Points, in no order, along strands that fork, close into loops and pass close to each other.
Two points are linked if the straight distance between their rows is under 19.6. Some points are linked to none.
Z345: -15; 18; 14; 23; -7; -16; 9; 8; -12; 2; 23
Z321: 4; 5; -1; -17; 21; 21; -10; 10; 25; 12; -2
Z793: -9; 11; 5; 14; -5; -18; 7; 3; -23; -1; 10
Z503: 40; 2; 7; -23; 9; 35; -8; 6; 16; -24; 15
Z377: -10; 14; 4; -5; -1; 2; 1; 2; -2; 8; -21
Z709: -20; 8; 9; 28; 4; -19; -5; -1; 9; 6; 17
Z621: 4; -11; -18; 5; -18; -13; 7; -5; -35; -6; 2
Z54: -10; -2; 1; 13; 13; -20; -9; -6; 4; 6; 5
Z688: -14; 17; 6; 11; -5; -14; 7; 4; -18; 4; 2
Z368: -5; -7; -1; 14; 7; -25; -6; -6; -7; 0; 7
Z305: 19; -29; -9; -22; -14; 16; 1; -15; 5; -12; -9
Z254: 16; 1; 10; -24; 3; 24; 0; 5; 18; -1; -16
Z43: -3; -1; 9; 26; -6; -26; 1; 7; -16; -4; 28
Z186: -7; 0; 3; 17; 2; -24; -3; -2; -11; 0; 10
Z416: -24; 10; 7; 30; 5; -14; -4; -2; 18; 9; 18
Z982: 5; -11; -4; -15; 1; 0; -4; -3; 2; 0; -16
Z993: 2; -14; -7; 19; -4; -27; -3; -5; -20; -6; 15
Z848: -22; 14; -9; 15; 25; 14; 0; 1; 33; 18; 2
Z703: 20; 1; 5; -25; 13; 28; -8; 11; 22; -1; 1
Z673: 7; -8; 0; -17; -16; 6; 5; -4; -6; -7; -25
Z502: 36; 11; 8; -22; 11; 36; -11; 12; 21; -16; 15
Z955: 5; -25; -19; -3; -7; -14; -6; -12; -14; -4; -4
Z226: 6; -20; -17; -9; -21; -3; 1; -11; -18; -7; -12
Z111: -6; 3; 15; 28; -9; -22; 4; 12; -13; -2; 33
Z820: 5; -9; -8; 19; -11; -20; 9; 0; -34; -8; 21
Z443: -7; 13; 6; -10; -6; 6; 3; 3; -1; 5; -26
Z79: 8; -31; -25; -5; -16; -10; -6; -16; -14; -4; -1
Z492: -12; 12; -6; -1; 23; 18; -5; 5; 27; 20; -5
Z568: 7; 2; 9; -20; -7; 15; 3; 1; 7; -1; -27
Z210: -5; 10; -4; -9; 21; 22; -6; 8; 27; 18; -5
Z482: -10; 11; 17; 27; -9; -18; 8; 14; -12; 0; 34
Z534: 29; -20; 1; -26; -3; 26; 2; -8; 13; -17; -4
Z247: 7; -19; -12; -13; -16; -2; 0; -9; -11; -8; -15
Z700: 3; -19; -16; 4; -7; -18; -3; -9; -19; -4; 0
Z500: -1; 3; -5; 6; -13; -14; 13; 3; -35; -5; 4
Z298: -23; 11; -4; 20; 21; 2; -2; -3; 28; 16; 5
Z864: -16; 12; -11; 6; 27; 18; -3; 4; 32; 19; 2
Z787: 1; -13; -11; 11; -5; -22; -2; -7; -21; -5; 5
Z76: 19; -15; 1; -23; -14; 17; 6; -9; 6; -12; -19
Z234: 0; -4; -10; 2; -13; -14; 4; -2; -28; -4; -5
Z99: -22; 24; 11; 23; -4; -11; 8; 4; -6; 6; 14
Z284: -14; 8; 9; 24; 1; -22; -2; 1; -5; 2; 16
Z882: -1; -1; -2; -12; -12; -1; 4; -1; -11; -4; -22
Z745: -19; 21; 6; 9; -2; -8; 5; 2; -11; 8; -6
Z350: -22; 9; 0; 20; 18; -6; -6; -5; 22; 14; 7
Z471: 24; -24; -2; -24; -13; 20; 4; -13; 8; -15; -11
Z715: -15; 15; 3; -1; 5; 4; -1; 2; 6; 13; -17
Z671: 9; -4; -3; -21; 26; 18; -16; 11; 22; 6; 6
Z535: 13; 0; 10; -22; -5; 20; 4; 1; 13; -3; -23
Z62: -19; 16; 0; 6; 12; 3; -1; 0; 14; 16; -10
Z431: -16; 13; -2; 4; 17; 9; -3; 1; 21; 19; -8
Z603: -27; 25; 6; 22; 0; -6; 6; 1; 2; 9; 5
Z925: 12; -26; -13; -18; -13; 5; -1; -12; -1; -8; -13
Z926: 17; 0; 8; -25; 9; 25; -3; 7; 21; 0; -9
Z976: -1; -2; -5; -6; -14; -8; 4; -1; -21; -4; -15
Z668: -23; 24; 6; 13; 0; -4; 6; 2; -4; 10; -4
Z960: -4; 6; 4; 17; -7; -20; 11; 6; -27; -4; 17
Z95: -1; 8; 7; -15; -9; 10; 3; 2; 0; 1; -28
Z476: -16; 5; 3; 16; 16; -13; -8; -5; 13; 11; 5
Z337: 0; -7; 2; 23; -5; -27; 0; 2; -21; -6; 22
Z684: 3; -3; -1; 18; -10; -19; 13; 5; -34; -7; 22
Z938: 37; -6; 6; -26; 9; 33; -6; 4; 17; -21; 10
Z744: 13; -11; 2; -21; -16; 13; 5; -7; 1; -10; -24
Z948: 16; -6; 0; -25; 19; 22; -13; 10; 21; 0; 4
Z39: 30; -13; 3; -27; 5; 28; -3; 0; 15; -16; 1

A fork is a point with three links, a tip a point with one. Leave the first point through the second and follow the links. Name the first fork or tip that comes.
Z976 / Z882: Z471
Z76 / Z744: Z234
Z337 / Z993: Z79
Z471 / Z305: Z226

A tip is a point with one link. Name the tips that can be reached along the links from each point below, in the order of the rows.
Z535: Z416
Z111: Z820, Z79
Z76: Z621, Z502, Z226, Z500

Name the points in between on the shortest way along the links from the first point to the second, in order.
Z744 / Z39: Z76 > Z471 > Z534
Z284 / Z350: Z186 > Z368 > Z54 > Z476
Z671 / Z95: Z948 > Z703 > Z926 > Z254 > Z535 > Z568
Z993 / Z99: Z337 > Z43 > Z111 > Z482 > Z345
Z350 / Z62: Z298 > Z848 > Z864 > Z492 > Z431
